Each row is a point on a tangle of strands that fork and nearly touch. The rows are in no order.
Two points are linked if the straight distance between their rows is under 45.6. Some points are linked to none.
q354: [-21 -43  49  34  10  23 -15  17 -21  25   9  28 -24   3  10 -31  -1 -15
  -2   4  -4  15 -13 -24  -8 -39  -8   6 -23  27   5  17 -24  16 -19   3
   4]
q885: [-51 -49   8  39  41  16 -20 -19 -27  -1  21   2 -27   2  26 -10   2  20
  -1  13  -5 -13  -8 -26  16   1   3  43 -42  31  -9  -6  -4   3 -23   0
  14]
q153: [ 36  16 -10 -23 -64  11  12   4  21  26  -5  11   1 -24 -21   9 -14  -6
  18   1 -42  19 -26   6 -22 -11  -7 -21  29  13  12  62  -6  -2 -13  16
   4]
q160: [-56  -9  14  -4  17  -2  -9  -2  12 -33  -6 -29   3  25  14   1  -2  -3
  -2   9  22  -4  19  12  12   5  10 -11  -6 -22 -15  -6 -16 -19  13 -33
  16]
q393: [-50 -26  29  13  19  17  -3   7  -3 -10   8 -14 -12  20  18  -8   9  -3
  -2  21  13   5  13 -10   0  -9  -1   5  -3  13 -14  -2 -30  -6  -5 -21
   8]
q572: [ 46  25 -39 -29  -9 -11  28  11  30 -19 -13  -9  26 -12   9  30  -3   5
  20 -12  -4  -8   5  11  14  31  11 -12  39  -5 -11  21  -1 -25  13   5
   9]
q336: [ -3  -1  31  17  -3   2 -24   1 -30  44   9  36 -25 -26 -12 -36   0 -10
 -11 -12 -29   9 -18 -15  -4 -33  -4  10 -33  10  24  21  -8  27  -4  17
  -6]
q377: [ 67  16 -27 -19  -6 -19  12 -11   6  26   8  20  28 -11 -15  20 -10  19
  -2 -17 -13   2 -15   5  11  19 -12   4  20  12  15  -5  51  17 -16  38
 -39]
q291: [ 48  17   3  -9 -24  -6  -5  -8 -17  41   6  24   7 -24 -25 -16  -7  -2
  -6 -13 -22  12 -26  -3  -6  -8 -13  -8   3  -2  26  -2  26  21  -8  33
 -23]
q900: [-25 -30  53  17 -10  28  -6  22 -14  20  12  14 -31   7  -4  -8   2 -14
  -3  16 -25  24  -7 -18 -28 -38  -9  -3  -1  37  -2  26 -25   4 -15  -1
   3]
q871: [ 30  13  10   7   2 -10 -18 -10 -37  47  -1  32  -4 -26 -11 -35  -3   2
 -25 -20 -11  -2 -14  -7   8 -12  -9  11 -28  -7  33 -18  15  26   4  27
 -18]
q121: [-61 -34   6  22  26  -1 -31 -11  10 -22  -9 -21  -4  19  26 -16   1   1
  -6   2  41 -17   4   3  25   0   5   1 -38 -22 -13 -18  -8   4  -8 -26
  18]
q489: [-11  -3 -11   6  14 -12 -17 -11  -6 -10 -20 -15  11  12  11 -23   3  -9
 -15 -13  47 -18   6   4  18   7  -4  -8 -20 -36   4 -52  12   4   4 -11
  -2]
q123: [ 43   1  -7 -14  -6 -12  17  -2  -2  11  -4  -2  33  16   3  -4 -10  -2
  -3 -14  22   7   4  -3  17  14 -20 -12  20 -12   8 -45  29  -4  -7  20
 -32]
q875: [ 69   3 -25 -39 -50  -3  -3  -4  16  39   1  12  25 -27 -10  24 -18   1
   5 -15 -35  18 -33  17  -5   9 -20 -19  40  21  10  41  37  21 -43  26
 -18]
q417: [-28  11  -4 -11   8 -13  -1  -3  14 -32 -14 -26  13  18   3   0  -3  -8
   2  -3  26  -7  15  17  16  14  12 -18   0 -37 -12 -12  -2 -22  21 -24
  11]
q709: [  3  11 -24 -14 -18  16  30  -7  16 -20   6 -16 -11  -5   0  51  18  20
  12  24 -43 -13  28   7 -37   4  25  22   9  30 -10  31 -16 -35  25   8
  22]
q307: [-62 -44   3  26  37  14 -22 -23 -16 -25  18 -16 -26   9  23  11   5  20
  -4  20  -4  -8  -5 -13   7  12   7  35 -31  25 -25 -15   2   2 -21 -13
  26]
q579: [-22 -19  42   7 -17  25   2  18 -10  16   9   5 -30   7  -8   6   3  -7
  -4  23 -32  22   2 -11 -34 -33  -8   1   9  39  -4  29 -24  -5  -8  -3
   5]
q916: [-30   1   2  26  22  -2  -8  -6  -9  -3   6   3 -14   0   0 -15  10   3
  -5   4  11  -9   6 -12   5 -11   4  19 -23   2   3  -6 -16  12   5  -8
  -2]
q540: [ 61  15 -17 -13 -14 -13   7 -12  -4  30   7  18  22 -13 -17   3 -10  13
  -5 -15 -13   6 -18   1   7  10 -14  -1  15   6  19 -11  42  16 -12  38
 -36]
q904: [ 18  -3  20   6  -6   5   2  14 -16  23  -8   8   4   4  -2 -35  -2 -17
  -9  -5  22  12  -8  -7   1 -18 -18 -18  10 -12  15 -26 -11   6  -3   6
 -11]
q824: [-71 -41  18  14  28   6 -24  -8  12 -26  -2 -25  -4  26  29  -7  -1   3
  -5  10  32 -10   7   3  23   3   5  -2 -29 -13 -19 -11 -14  -1 -11 -30
  21]
q410: [-60  -8 -15  25  30 -14 -27 -23   8 -39   9 -13 -21   9   1  18   3  13
  -8  -5  10 -26  11   9  10  12  19  21 -52 -20  -9  -8  18  12   7 -24
  18]
q158: [-58  -8 -12  22  31  -8 -22 -24   1 -38  15 -13 -22   6   3  23   7  17
  -3   5  -1 -18  15   5   2  12  18  28 -42  -4 -14  -5  12   6   6 -22
  16]
q87: [-16   8   7  20  11   0   0   0  -7   2   4   6 -10   0  -7 -18   7  -2
  -1   6   8  -1   4 -11  -2 -15   0  11 -10   2   6  -3 -19  10   8  -4
  -4]
q235: [-37 -32  29  28  22  18  -6   4 -19   6  17   6 -28   5   8  -9   8   4
  -5  18 -11   8  -3 -21  -9 -19  -2  25 -15  37  -4   7 -18   6 -14  -4
   6]
q804: [-41  -9  -4  30  29  -3 -16 -13  -9  -9   7   1 -16   1   8 -16   9   6
  -4   1  19 -16   7 -12  12  -6   4  24 -34  -3  -1 -10 -11  15   1 -12
   3]
q813: [-46   0   6  -5  14  -7  -9  -6  14 -33 -10 -27   5  20   8  -1  -2  -5
   0   1  27  -8  14  15  15   8  11 -15  -9 -33 -14  -9  -8 -17  17 -30
  14]
q808: [ 43  32 -15 -18 -35  -6   6  -4   6  28   2  19   2 -30 -31  -1 -10   5
   9  -2 -34   9 -29   5 -11  -3  -5  -5  18  10  17  35  15  10  -5  24
 -12]
q223: [-37 -17  26   7  18   9  -5  11  -3  -4  -2  -8  -2  21  17 -26   4 -14
  -2   9  32   1   7  -6  12 -10  -6 -11  -2 -11  -5 -11 -32  -6  -2 -21
   5]
q479: [-63 -17   4   7  20  -1 -12 -14  10 -45   6 -29 -10  20  13  26   5  12
  -3  15   2  -7  22  13  -2  13  18  14 -21  -4 -25  -5   1  -8   7 -32
  26]
q343: [ 44  25 -49 -30  -4 -13  28  10  36 -30 -11  -9  25 -14  11  38   1   6
  23 -14  -5 -14   8  15  12  36  22  -9  27 -12 -16  25   4 -25  18   0
  16]
q464: [-36 -46  34  36  26  22 -14   0 -29  18  19  16 -30   0  15 -20   1   5
  -5  12 -15   7 -13 -27  -1 -24  -2  30 -28  44  -1  11 -14   8 -22   6
   6]
q137: [  5  19   0   3  -3  -2  11   8   0   0  -4   0   3   2 -10 -16   2  -6
   6   3  11   6   0  -3  -2  -5  -3  -8  15  -8   5  -7 -15  -4  11  -1
  -8]
q195: [ 19  15 -28 -21   3 -20   6  -7  13 -27 -14 -20  28  13   2  10  -6  -7
   2 -18  29  -8   4  13  22  35   3 -17   9 -35 -10 -36  35 -18  13  -6
  -7]
q951: [-36  -6  12  11  10  11   3  -2  -9 -14  14  -9 -22   7   2  15  14   9
  -1  26 -17   4  15  -8 -19  -7   5  27   0  33 -13   7 -18  -6   3 -11
   8]
q937: [-59 -25  -2  23  35   4 -19 -22 -15 -29  21 -14 -28   6  13  20   9  20
  -6  17 -11 -12   7  -8   1  13  11  38 -32  23 -21  -8   5   5 -10 -14
  20]
q503: [-20   3 -14 -14  -4   5  18  -9  19 -46   5 -29  -1   8   9  51  15  11
   9  20 -24 -12  38  19 -23  16  32  12  -2   1 -23  17  -6 -37  31 -13
  30]
q729: [  9  16  13   3 -23   6  12  14   3  16  -1   9  -6  -6 -20 -13  -1  -6
   7   6 -12  15  -8  -3 -17 -21  -6 -11  18   6   9  18 -19  -1   5   7
  -6]
q984: [  2   4  35   5 -28  11 -17   4 -19  44  11  30 -24 -24 -25 -25  -3 -19
   1  -4 -37  16 -22 -14 -22 -36  -8  -9 -19   8  17  32  -4  25  -9  14
  -6]
q363: [ 62   8 -12 -24 -33  -6  13   7   9  26  -3   9  24 -10 -13   9 -17   2
   4 -12 -11  22 -21   6   3   6 -19 -19  42   9   9   5  23   5 -21  27
 -21]
q529: [  3 -12  38  20  -7  11 -14  16 -21  33  -1  27 -13  -9  -7 -38  -2 -21
  -7  -6  -2  14 -16 -13 -11 -37 -12  -8 -14   3  16   6 -17  22  -8   8
  -2]
q778: [-23 -19  43   2 -16  26   9  23  -7  12   6  -2 -24  13  -2   6   3  -6
  -3  26 -23  20   8  -8 -30 -28  -7  -4  17  33  -7  26 -34 -16  -4  -7
   7]
q502: [ 70  28 -65 -31   1 -10  28   9  40 -17 -11   8  22 -31   8  50   2  21
  19 -19 -15 -25  -4  16   7  37  20   3  30   9  -9  35  14  -2   4  11
  11]
q899: [ 22 -17  44   5 -26  16 -10  22 -21  38  -5  25  -5  -2  -9 -38  -7 -28
  -4 -11   2  24 -20  -8 -17 -36 -19 -32   0 -11  15  -5 -10  17 -16  12
  -6]
q282: [-55  -6  -8  21  30  -3 -15 -21  -6 -30  18 -10 -24   5   5  18  11  16
  -3   9  -4 -16  15  -3   0   9  13  33 -35   9 -14  -4   2   5   3 -17
  13]
q37: [-44 -24  30   3  11  22   4  10  -9 -13   8 -21 -19  19  16  16  10   3
  -6  34 -11  11  17  -7 -16  -5   2  10  12  32 -23   6 -29 -18  -3 -18
  17]
q353: [-54 -33  29   9  20  20  -2   6  -6 -15  10 -20 -14  21  21   5   9   1
  -3  29   3   8  14 -10  -3  -3   0   9   1  23 -21  -3 -26 -12 -10 -23
  16]
q418: [ 25  17  10  -1 -27   4   8  11  -1  22  -4  12  -1 -10 -22 -18  -6  -9
   3   0 -10  17 -17  -2 -13 -18 -11 -16  19  -1  13  10  -8   4   0  13
 -10]
q567: [ 79   7 -41 -41 -24 -11   9   4  31  25  -8  11  31 -22   5  47 -11  20
  -2 -17 -22   4 -15  23   8  21 -10  -5  51  32   3  35  33  23 -33  25
 -17]
q850: [-31  17 -28   9  16 -18  -6 -14  18 -49   3 -13  -5   6 -12  28   5   7
   5  -5   3 -24  16  22  -1  20  27  10 -35 -32 -10   2  22  -5  29 -24
  14]
q488: [ 59  23 -41 -33 -10 -12  26  12  28 -11 -14  -4  28 -14   9  33  -5   9
  13 -14  -3  -3   0  12  14  32   5 -10  45   1  -8  17   8 -13   2   9
   2]
q412: [ 62   9 -13 -33 -52  -1  -6  -5   4  42   6  16  16 -30 -20   8 -17  -8
   7 -12 -36  20 -38   8 -10   3 -21 -21  29  11  14  33  33  17 -36  27
 -17]
q215: [ 42   6  13 -21 -41   4  13  21   2  26  -7   5  12  -1 -14 -12 -18 -13
   6  -7  -9  27 -21   2  -5 -10 -21 -36  42  -5  10  12  -6  -9 -13  15
  -8]
q905: [ 26  11  18   7  -8  -4 -19  -6 -33  49   2  33  -7 -27 -15 -37  -2  -5
 -18 -18 -18   5 -20  -8  -2 -21 -11   3 -24  -5  29  -5   9  29  -1  26
 -13]
q712: [ 27   5  22 -13 -53  13   1  16  -1  34  -2  16  -4 -13 -25 -15 -13 -22
  11  -1 -25  28 -26  -3 -23 -26 -17 -35  19  -3  11  30  -7   5 -16  11
  -5]
q462: [ 67  35 -66 -29   4  -9  25   5  35 -11  -6  18  17 -33  -2  45   1  25
  21 -17 -23 -27  -9  16   3  35  22   8  26  12  -2  38  19   1   6  16
   5]
q266: [-28   9  -4  -7   1   3  15  -1  13 -30   3 -22  -2  13   4  26   9   5
  11  19  -7  -2  31   9 -12   6  17   7   6   0 -17  12 -20 -26  23 -15
  14]
q205: [-53 -14  -4  22  25  -8 -27 -15   9 -26  -6 -18  -3  14  13  -9   4   1
  -6  -4  36 -18   8   5  18   3  10   3 -36 -26  -9 -19  -1   7   1 -27
  13]
q883: [-25   5   5   4  -2  12  14   0  -1 -13  10 -11 -17   6  -2  24  14  11
   1  26 -23   3  21  -2 -26  -8   9  21   6  28 -13  14 -21 -15  12  -7
   8]
q369: [-50   0 -17  22  24 -18 -27 -20  14 -41  -2 -15 -11  10  -1  13   1   9
  -5  -9  20 -24  12  15   9  11  19  11 -46 -31  -7 -11  19   9  13 -27
  16]
q484: [  1   2 -13  -4   9 -14  -8 -10  -1 -12 -18 -17  16  14   7 -15   1 -10
  -8 -14  43 -12   7   6  18  16  -5 -13  -9 -37   1 -54  19  -5   7  -7
  -9]
q635: [ -6   8 -22 -15 -11   7  25  -8  21 -39   5 -22  -1   2   8  52  16  14
  14  16 -30 -13  35  15 -25  16  33  15   0   7 -18  24  -9 -38  30  -5
  25]
q865: [ 18   4  27 -10 -54  15  -5  13  -3  36   2  22 -13 -17 -29 -15 -12 -25
  13   1 -33  26 -26  -6 -31 -30 -14 -30   8  -1  11  39  -6  10 -16  10
  -3]
q988: [  5   7 -23 -19 -20  17  34  -9  23 -28   4 -23  -5  -3   8  56  19  18
  14  18 -38 -14  33  11 -31  10  31  17  10  22 -14  32 -19 -42  26   8
  29]
q371: [-43   6 -17   6  13 -11  -5 -14  23 -56   5 -21  -8  13  -5  40   4  13
   1   3  -5 -19  23  26 -11  17  30  13 -31 -23 -17   6  20 -11  27 -27
  24]
q82: [ 34   8  13 -19 -51   9  12  19   6  27  -6   9   4  -8 -20  -9 -18 -14
  11  -2 -22  27 -22   1 -15 -16 -15 -36  35   0  10  32 -11  -6 -13  12
  -3]
q445: [ 49  36 -57 -20   9 -19  22   1  25 -27  -5   7  19 -18  -6  38   1  13
  22 -15  -6 -24  -4  14   6  40  17   5  12 -10  -7  11  28  -7  17   3
  -1]
q279: [ 27  29 -44 -15   8 -22  12  -5  17 -32  -8  -7  21   0  -7  23  -1   2
  11 -16  14 -16   1  13  11  39  12  -5   4 -29  -8 -18  37 -11  18  -4
  -4]
q728: [ 55  22 -30 -20  -6 -15  20   2  12   1  -4   2  27  -3  -6  16  -7   6
   6 -13   5   3  -7   3  12  24  -6  -5  34   0   2 -12  28  -2  -3  18
 -20]
q619: [ 52   4 -14 -16 -10 -12  19  -2   3  15   0   4  32   9  -1   3 -12   4
  -1 -13  13   9  -1  -1  15  14 -17  -7  24  -2  12 -34  34   3 -11  26
 -35]
q433: [ 38  15   3  -2 -19  -4   6   3  -8  25  -2  13   9 -11 -19 -20  -6  -5
  -2  -7  -3  13 -17  -3  -4  -9 -14 -12  16  -3  17 -11   7  10  -3  20
 -17]
q968: [ 16   1 -11  14  15 -11 -12 -14 -23  11 -14   5   9   0   6 -29   4  -5
 -17 -14  34 -18   4  -7  14   2 -10   7 -21 -23  17 -52  14  15   3   7
 -13]
q362: [-25   4  10  -4  10   1   3   6   2 -13  -8 -17   5  17   6 -16   2 -12
   3   6  27   0  13   3  11   2   0 -17  10 -21  -6 -12 -23 -16  13 -19
   3]
q145: [-11 -10  28  26  13   2 -29   0 -35  45   9  40 -25 -26   1 -40  -1  -1
 -17 -17 -22   3 -15 -20   9 -27  -2  23 -46  14  23  17 -11  25  -2  16
  -3]
q276: [-57 -44   5  34  38  12 -22 -22 -16 -14  18  -6 -24   7  24  -2   3  18
  -1  14   1 -12  -1 -19  14   3   5  38 -38  24 -13  -9  -2   5 -19  -9
  17]
q827: [  5  -1   5  -5   5  -4   2   4  -8   1 -14 -11  15  14   7 -28   0 -16
  -8  -8  41  -2   4  -1  14   3 -12 -18   8 -26   5 -44  -4  -6   3  -4
  -8]
q213: [ 47  43 -54 -22 -11  -5  25  -4  31  -2   0  21   3 -35 -15  36   0  28
  22  -7 -38 -22 -11  11  -7  18  22  15  17  19   9  53   8  -5  15  22
   1]
q102: [ 52  10  -1 -22 -41   0  14  13   8  25  -6   6  18  -9 -14  -2 -18  -6
   5  -8 -12  26 -23   4  -1  -3 -19 -28  43   3   9  14   7  -1 -17  19
 -12]
q352: [-73 -40  22   9  25   8 -20  -9  10 -31   3 -29  -6  26  26   5  -1   6
  -6  17  19  -6  12   3  15   7   6   2 -19  -3 -25 -10 -11  -7  -8 -32
  22]
q836: [-41 -13  21  -5   4  18   9   7  -1 -20   6 -26 -10  21  13  20   9   2
   0  31 -11   6  28   1 -14  -1   7   6  15  20 -21   8 -30 -26   8 -20
  17]
q588: [ 33  -4  -1  -8  -4  -8  12  -5  -9  13  -8  -3  28  17   8 -17  -5  -7
 -10 -14  32   3   7  -5  14   7 -20 -11   9 -18  12 -56  24  -2  -6  16
 -28]
q921: [ 16  -5  -2  10   8  -6  -6  -5 -20  13 -14   3  12   5   9 -34   3 -10
 -16 -10  38 -10   2  -6  11  -3 -14  -2 -11 -20  16 -52   6  10  -2   5
 -12]
q285: [-40 -16  16  21  19  12  -3  -4 -14  -5  17  -3 -25   6   4   6  13  10
  -4  20 -13   4   8 -15 -15 -11   1  28 -10  35 -11   6 -17   2  -4  -9
   7]
q847: [ -2   7  24  -1 -42  14   3   7   0  29   7  17 -23 -11 -27  -4  -4 -12
   8  12 -44  18 -11  -7 -36 -33  -8  -6   3  21   8  46 -14   5  -5   8
  -2]
q987: [  8  11 -19 -10   7 -16  -1  -9   4 -19 -17 -19  23  14   2  -4  -1  -7
  -3 -15  37 -11   7   7  18  23  -1 -14  -2 -36  -3 -47  27 -10  10  -6
  -9]
q802: [-23 -49  41  40  18  22 -19  11 -27  26  10  30 -23  -1  17 -36  -3  -9
  -5   1  -4   8 -16 -25  -1 -37  -7  16 -32  28   9  16 -21  15 -19   5
   5]
q174: [-42 -40  18  36  37  15 -16 -10 -30  12  21  13 -30  -2  18 -16   3  15
  -5   9 -13  -4  -7 -26  10 -12   1  40 -38  38   0   5 -12   7 -18   4
   7]
q504: [-21 -32  53  24  -3  25  -9  22 -15  22  10  21 -26   6   1 -21   0 -16
  -3   8 -12  20  -9 -19 -18 -40  -9  -2  -9  27   3  20 -26  12 -15   0
   1]
q192: [-43  -3  -7  22  24  -6 -16 -11   2 -22  -2 -10  -9   7   8 -10   9   0
  -3   0  27 -15   9  -2  12   1   8  10 -31 -16  -6 -16  -7   9   4 -20
   6]
q997: [ 18  -5   1  -8   2  -6   5  -1  -9   6 -14 -11  23  19  10 -24  -2 -13
 -10 -12  41  -2   7  -2  19   8 -16 -15   6 -26   9 -57  13  -7   0   4
 -18]
q862: [  7  17 -21 -22   5 -20   5  -4  16 -34 -18 -24  25  12   3   9  -6  -7
   4 -14  27  -9   6  16  21  30   8 -21   9 -39 -11 -25  21 -25  19 -14
   3]
q766: [-66 -28   4  15  23   4 -18 -17   5 -44   9 -27 -16  18  16  26   5  14
  -6  17   0  -7  16   7   0  13  15  20 -25   7 -28 -10   5  -2  -4 -28
  28]
q615: [ 58  16 -12 -13 -23 -10  10  -1   1  26   1  14  20 -12 -18  -1 -11   4
   0 -11  -9  14 -20   2   2   4 -15  -9  26   5  15  -8  29  11 -12  30
 -26]
q821: [ -6   2  37  10 -13   7 -22   2 -26  46  14  34 -29 -26 -18 -30  -1 -12
  -7  -8 -37  11 -19 -17 -14 -35  -6   4 -30  14  19  31  -5  26  -7  15
  -7]
q848: [ 41  22 -34 -19   2 -17  17  -2  10 -13  -9  -6  27   2  -3  15  -4   2
   7 -13  15  -4  -1   6  16  31  -2  -7  23 -14  -3 -24  30  -9   7   9
 -18]
q202: [ 69  16 -36 -36 -15 -13  24  13  26   2 -11   0  32 -12   9  34  -9  12
   7 -15  -5   3  -5  12  17  27  -5 -11  53  11  -3  15  15  -3 -10  17
  -7]
q839: [-11   2  -4  21  19  -6 -11  -7 -13   2  -6   4  -3  -2   2 -28   9  -5
  -9  -5  29 -12   1  -8  10  -6  -2   8 -21 -16   8 -27  -8  15   4  -5
  -4]
q227: [  4  -2  24  22   3   2 -11   5 -22  28   1  24 -13 -11  -9 -38   2 -10
  -9  -5   1   6 -11 -13  -6 -32  -8   2 -15   3  19  -2 -14  22  -2   8
  -5]
q93: [ 14   6  -9  19  21 -11 -15 -14 -29  21  -8  17  -1 -12   1 -33   5   0
 -20 -16  22 -18   0  -9  11  -4  -8  14 -28 -13  21 -38   6  21   5  11
 -10]
q253: [ 77  10 -41 -38 -16 -13  18   9  31  13  -8   7  33 -16   7  44 -10  19
   1 -18 -13   2  -8  19  13  27  -6  -6  53  22  -2  22  26  12 -21  21
 -15]
q903: [-31   8   9  -8   4   2   8   5   9 -20  -3 -21   4  18   7   1   1  -7
   6  13  12   2  20   5   3   3   7 -11  11 -14 -12   3 -25 -26  18 -22
   7]
q458: [-26  -5  -3   8  17  -7 -16  -7  -1 -14 -15 -14   7  12  10 -23   6 -11
  -8  -7  45 -14   6   2  17   3  -1  -9 -18 -32  -1 -36  -4   2   5 -18
   3]
q106: [ 28  -9  34   3 -16   9  -1  19 -20  32  -8  17   4   2  -6 -39  -6 -22
  -9 -11  13  19 -15  -6  -8 -27 -22 -25   7 -10  19 -22  -5  12 -10  13
  -8]
q398: [ -5   7  12  20  10   0  -4   1 -15  15   3  14 -12  -6  -8 -28   5  -5
  -5  -1   6   1  -5 -12  -3 -22  -5   9 -13   3  14  -4 -15  17   3   2
  -7]
q420: [-68 -25  24  -2  21   3 -12  -4  12 -31  -1 -31  -1  27  22   6  -2  -1
  -4  17  20  -4  18   8  13   6   7  -7 -10 -13 -22  -6 -15 -16   5 -34
  22]
q220: [-54  -6  -6   7  14  -7 -11 -15  15 -54   5 -26 -10  17   3  37   2  12
  -4   9  -2 -12  25  22  -9  15  25  14 -28 -13 -23   1  13 -10  16 -30
  27]
q663: [-37  15 -25  14  20 -18 -14 -16  13 -42   2 -13  -8   6 -10  18   4   7
   0  -8  13 -25  12  16   3  18  20  10 -37 -33  -7  -7  20   2  21 -24
  10]
q970: [ 59  11 -22 -20 -11 -15  18   0   9  13  -1   6  31   1  -5  12 -11   8
   1 -13   5   9  -6   1  14  19 -14  -7  34   3   7 -18  32   3 -11  25
 -31]
q374: [-21  22 -19  12  17 -13  -5 -13   2 -26   2  -6  -5   2 -11   2   8   3
   5  -2  14 -15  10   4   2  12  13  12 -20 -20  -2 -10   3   4  20 -15
   0]
q661: [-40 -18   8  13  22  -2 -21  -2   1 -12 -14 -16   2  16  22 -29   4 -11
  -7  -2  47 -13   5   1  22  -2  -1  -7 -22 -26  -4 -29 -16   4  -2 -22
  10]
q870: [ 42  26  -2  -7 -23  -6   1  -4  -9  31   3  20   4 -23 -28 -15  -6   2
   0  -9 -17  10 -26   0  -6  -9 -11  -7  10  -1  20   5  17  17  -3  26
 -19]
q773: [ 36  33 -54 -17   9 -21  16   0  26 -37  -7  -3  20  -9  -7  34   1   5
  20 -16   2 -22  -1  18   8  43  19  -1   5 -24 -11   0  31 -14  23  -6
   5]
q912: [ 53  40 -61 -21   7 -17  23   0  24 -17  -1  14  13 -26 -11  38   1  20
  20 -13 -16 -25  -9  13   3  36  20  11  15   0  -1  24  24  -4  16  13
  -1]
q980: [-30 -29  49   0  -7  30   8  26 -12   8   7  -9 -24  20   8   7   4  -7
  -5  29 -19  21  10 -11 -25 -22  -8  -7  23  36 -11  21 -36 -21  -7 -12
  12]
q591: [-30 -21  22  17  19   9 -10  12  -8   2  -6  -3  -2  15  19 -37   5 -14
  -5   4  39  -2   4  -8  14 -13  -6  -7 -12 -12   0 -18 -28   4  -6 -16
   4]
q238: [ -8  15   7   4 -13   9  18   6   5   1   4   1 -11   1 -14   5   3   3
   8  18 -18   9  10  -4 -20 -16   3   6  12  17   0  22 -24  -9  13   0
  -2]
q107: [-32 -10  28   4   1  16  12  16  -2  -3   4 -10 -10  16   4  -2   6  -5
   2  22  -2  12  16  -7 -12 -15  -2  -2  14  13  -7  11 -35 -15   5 -14
   5]
q599: [ 75   7 -32 -37 -38  -7   4  -3  21  32  -3  13  27 -26  -7  32 -16  12
   2 -15 -30  12 -28  19   2  14 -15 -11  44  26   8  39  36  21 -35  28
 -18]
q25: [-37 -29  11  21  26   4 -21   1  -4  -4 -12  -8   0  14  28 -37   4 -12
  -8   1  49 -12   2  -6  22  -9  -6  -3 -24 -19  -2 -27 -21   7  -9 -19
  11]
q525: [ 36  14  15  -2 -21  -5 -15  -9 -29  51   6  30  -3 -28 -23 -30  -6  -6
 -12 -15 -26  11 -25  -4  -5 -16 -11  -4 -14  -6  29  -2  19  26  -5  31
 -19]
q251: [ 26  16 -11   6   4  -9   3  -6 -13  10  -6   6   9  -3  -9 -20   3  -3
  -7  -9  20  -3  -4  -6   6   3  -7   0   1 -16  16 -36  12  10   6  12
 -18]
q360: [ 74   6 -30 -31 -18 -18   9  -3  19  28   5  15  33 -12  -6  33 -15  17
  -1 -15 -19   8 -16  12  10  18 -13  -3  39  24   7  15  47  22 -29  34
 -36]
q351: [-18  13  -3  -2  -6   7  19   0   8 -18   7 -11 -10   5  -2  23  12   7
  11  24 -16   0  22   2 -22  -3  14  14   8  17  -8  18 -21 -20  20  -7
   6]
q940: [ 70  12 -35 -25  -4 -20  15  -5  17  16   6  16  33  -7  -6  33 -11  21
   1 -17  -9   0  -9   8  15  26  -9   3  31  16   7  -1  49  16 -18  32
 -36]
q688: [ -9  20 -17 -14   5 -14   5  -3  16 -33 -13 -23  16  12   1   6  -2  -7
   8  -5  24  -7  12  15  14  20  13 -16   6 -35 -11 -12   5 -23  23 -17
   8]
q513: [-25  10   2  -7  -1   4  14   5  10 -22  -2 -19   2  13   3  10   5  -1
  11  16   1   1  25   5  -4   2  11  -5  11  -6 -12  11 -26 -26  21 -17
   8]
q457: [ -4   4  14  -7   5   0   5  12  -6   0  -9 -12   9  14   5 -26  -2 -16
  -1   0  31   4   4  -1  13  -2  -9 -22  16 -22   1 -24 -20 -14   6  -9
  -3]
q573: [-39 -15  28  12  15  12  -1  13  -3  -4   2  -8  -9  18  12 -18   6  -8
   1  15  20   6  10  -8   4 -14  -4  -3  -1   2  -7  -2 -33  -6  -1 -21
   4]
q759: [-37 -33  46  -3   5  31   5  20 -15  -2   6 -18 -23  22  16  14   9  -1
  -9  36 -16  17  11  -9 -24 -10  -5   2  24  40 -20  11 -35 -25  -9 -16
  23]
q17: [  6   4  30  -8 -51  14 -16   4 -12  43  11  28 -23 -24 -30 -18  -5 -28
  11   1 -43  19 -25 -11 -32 -33 -12 -21  -9   1  14  43  -1  21 -18  13
  -5]
q891: [ 55  29 -60 -28  -1 -13  28   8  42 -30  -8   0  23 -22   8  47   4  14
  25 -17 -12 -24   4  19   8  39  25  -1  23  -5 -13  30  11 -17  16   3
  16]
q256: [-18 -30  35  35  18  11 -23   4 -33  36   9  35 -25 -13   8 -38  -3  -5
 -10  -6 -14   4 -13 -23   3 -34  -4  20 -39  22  16  18 -16  23 -11  10
   1]
q583: [ 24   8   0  14  14 -10 -17 -13 -38  39  -6  29  -1 -21  -2 -35   1   4
 -28 -18   5 -12  -5 -11  12  -7  -8  19 -32  -9  31 -31  11  24   9  22
 -14]
q978: [ 16 -19  44  14 -17  14 -17  20 -25  38  -5  31 -11  -7  -3 -42  -5 -28
  -7 -10   2  20 -20 -12 -16 -40 -17 -22 -10  -6  18  -1 -12  25 -14  11
   0]
q408: [ 34  20 -35 -17   5 -20  13  -6  11 -19 -10  -8  28   6  -3  16  -3   1
   5 -17  21  -9   2   7  18  34   1  -9  12 -25  -5 -35  39  -9   8   3
 -16]
q517: [  1  18  -7   6   6  -7   4   1  -3  -6  -7  -4   5   4  -6 -17   5  -6
   1  -3  23  -2   2  -2   5   3  -1  -4   2 -17   4 -23  -6   1  10  -2
  -8]
q624: [-27   5  -9  -9   0   3  13  -7  16 -41   2 -27   0  13   5  37  10   7
   8  19 -14  -6  33  15 -14  13  25   8  -1  -4 -22  14 -11 -31  26 -18
  22]
q768: [ 22  32 -14   1  -4  -9   9  -1  -2   7   0  11   1 -13 -22 -10   1   4
   4  -2  -4  -1  -9  -2  -3  -2   0   4   8  -3  14   0   1   6  11  13
 -14]
q481: [-38  -9  19 -18   0  12  15   2   3 -23   2 -33  -1  19  16  25   8   1
   1  29 -12   1  35   7 -13   5  12  -3  20   7 -20  14 -30 -40  18 -21
  24]
q69: [ 14  -5  12  10   5   0  -3   6 -17  18 -12   6   7   5   5 -39   1 -15
 -13  -8  32   1  -1  -9   6 -12 -14 -10  -2 -17  15 -41  -7   9  -3   3
 -10]
q13: [  6  15  12   0 -13   4  15  16   3   8  -3   1  -2   2 -12 -14  -2  -7
   7   6   1  13  -2  -2  -8 -14  -5 -12  21   0   5   8 -24  -6   7   0
  -6]

Follow the links from the first point to the second, and from the first to the third. Name the last point that the two ways share.
q951; q588; q503 -> q266
q912; q25; q619 -> q408
q457; q635; q174 -> q266
q728; q160; q572 -> q408
q481; q458; q504 -> q37

A fork is a point with three links, a tip a point with one. Leave the first point through the second and follow the links. Name the first fork or tip that comes.
q728; q970 -> q266
q489; q458 -> q37
q410; q369 -> q766
q192; q205 -> q195
q912; q445 -> q408
q202; q253 -> q412
q215; q102 -> q360

A fork is a point with three links. Follow the links from the first point to the second and name the forks in between, in order.
q457; q503 -> q266
q445; q352 -> q408, q195
q481; q802 -> q37
q813; q458 -> q195
q688; q462 -> q195, q408
q827; q195 -> q408

Name the points in between on the shortest way along the links from the first point to the second, in order.
q599; q572 -> q567, q253, q202, q488
q988; q827 -> q635, q503, q624, q266, q513, q903, q362, q457
q759; q489 -> q37, q353, q393, q573, q223, q591, q25, q661, q458
q903; q464 -> q513, q266, q351, q883, q951, q285, q235
q279; q457 -> q408, q848, q728, q970, q619, q123, q588, q997, q827
